A landscape with many peaks, sampled at points; each row gives a point and its height.
A climber steps from a point to the highest of its 4 nearest points, and stops where none of them is higher. Distance is the straight distance between rows; heights are no part of it.
rebe: [ 55 100 160 129 160 140 134 170 175 156  97 149 120 144]  height 760
Zez: [157 138 108 154 114 105 139 128 104  98 104 137 122 116]  height 277
vel: [ 91 104 154 140 145 143 139 153 163 148  98 153 103 134]  height 721
Sela: [153 134 114 155 118 123 137 131 112 111 113 140 112 116]  height 364
nufu: [ 87 109 156 105 143 166 107 136 173 163 163 118 114 151]  height 757
riton: [ 58 110 159 105 148 161 110 171 179 171 141 121 128 161]  height 487
vut: [154 133 123 157 126  92 167 143  88  77  80 169 112 116]  height 132
siro: [178 163  90 109 100 115 104  76  87 116 171  86 177 109]  height 634
tudi: [171 143 114 129 110 137 103  95 115 129 165 108 129 113]  height 399
Diri: [125 116 134 126 132 156 107 122 152 152 159 118 107 131]  height 728
rolo: [ 73 104 153 131 153 148 139 161 172 156 108 148 115 149]  height 738
miget: [104 111 148 117 133 160 109 131 163 156 156 123 105 143]  height 359
gitar: [150 126 119 134 117 139 109 113 130 139 152 123 112 126]  height 459
detut: [191 174 109  92 101 115  94  49  98 115 196  77 183 102]  height 672
vev: [ 68 103 174 133 162 113 171 166 165 142  70 182 112 130]  height 799
loker: [132 127 144  95 128 163  95 103 158 147 185 105 111 132]  height 300
nulod: [172 151  68 137 104  98 138 114  71  94 103 102 173 121]  height 195
mefuf: [167 144  92 144 120  82 165 138  73  79  85 132 141 119]  height 64
nam: [ 90 101 166 143 155 115 166 157 153 132  82 180  96 124]  height 774
razez: [172 150  73 128 105  75 160 138  53  67  78 107 171 127]  height 93
Zafop: [ 42 119 175  84 151 171  91 164 177 168 164 110 145 172]  height 268
Dezov: [172 147  80 140  96 110 113 106  92 105 136 114 147 113]  height 352
pupab: [ 68 105 179 134 167 102 179 163 158 135  66 189 110 134]  height 810
Kam: [178 142  76 143 110  86 152 128  64  81  90 118 159 129]  height 71
vife: [134 121 125 157 126 129 137 136 121 114 105 151 106 111]  height 473
ras: [119 114 141 155 142 131 139 146 140 132 100 159 101 122]  height 616
Nom: [164 138 138  97 115 147  98  71 134 140 196  92 128 108]  height 646
mimon: [ 89 102 160 142 152 125 161 159 156 140  84 168  99 135]  height 754
Bufu: [ 82 117 171  76 144 168  93 134 182 164 179 102 125 156]  height 266
rofir: [184 155  90 123 105 122 106  80  95 118 165  94 163 108]  height 590
vez: [113 117 144 104 138 161  98 118 164 155 171 111 112 136]  height 385
fugun: [148 120 127 160 127 110 152 142 113 108  92 160 109 113]  height 298
gazu: [184 153  99 120 105 124  97  78  95 120 182  92 159 110]  height 582
lotu: [148 131 130 129 115 147 102 101 136 141 168 120 116 124]  height 764
sizuf: [ 99 113 148 134 137 155 118 137 162 155 136 134 106 141]  height 451
dem: [176 147 107 137 102 130 109  93 100 123 161 106 143 110]  height 495
pofuf: [ 38 108 160 114 155 150 122 173 176 173 119 141 135 159]  height 678
Tupen: [176 152  77 143 105 104 128 112  82 103 121 107 153 115]  height 301
tesa: [ 49 100 172 129 160 126 153 168 171 149  79 164 116 140]  height 779
gege: [171 156  62 131 100  83 150 117  58  82  88 103 174 128]  height 119
Vova: [166 143 101 144 108 134 109 110 104 125 143 114 126 112]  height 419
puzur: [172 154  84 139 114  80 165 137  56  67  79 130 154 126]  height 80
Serug: [165 134  97 155 118  99 164 139  86  79  89 145 126 119]  height 134
nulu: [162 125 116 145 116 132 122 116 113 128 136 129 115 117]  height 361
remud: [126 116 133 134 130 151 120 127 154 150 150 131 108 131]  height 455
Dedi: [ 66 117 162  88 149 164  97 155 176 167 166 108 125 160]  height 267
Vug: [ 44 111 161 103 150 166 105 169 174 171 145 114 136 168]  height 462
teza: [ 76 106 151 123 146 152 124 153 171 164 131 130 114 153]  height 630
turek: [ 52 105 192 129 174  96 187 165 158 137  59 197 114 126]  height 839
gefa: [180 158 129  92 105 138  88  53 116 122 199  86 142 104]  height 729
deg: [115 111 152 150 140 114 165 152 137 118  87 171  95 122]  height 693
nazaz: [182 162  58 123  93 100 122  94  69 108 131  86 190 117]  height 81
sakuf: [124 119 152 157 141  95 172 149 119 102  82 182  98 115]  height 834
zav: [174 148  88 145 109  98 146 133  75  82  97 125 148 124]  height 35
Zifu: [132 116 130 148 127 142 128 134 139 140 124 141 104 124]  height 732
tofo: [174 149 114 120 111 137  94  76 113 128 182  97 137 107]  height 548
geke: [104 121 157  86 138 170  95 111 175 156 185  99 116 145]  height 281

Where does a climber stop that starts at each point below?
Kam => gefa
mefuf => Zifu
puzur => gefa
rebe => turek
fugun => Zifu
nam => turek
Tupen => gefa
zav => Zifu
Vova => gefa
Sela => Zifu
mimon => turek
Zafop => turek
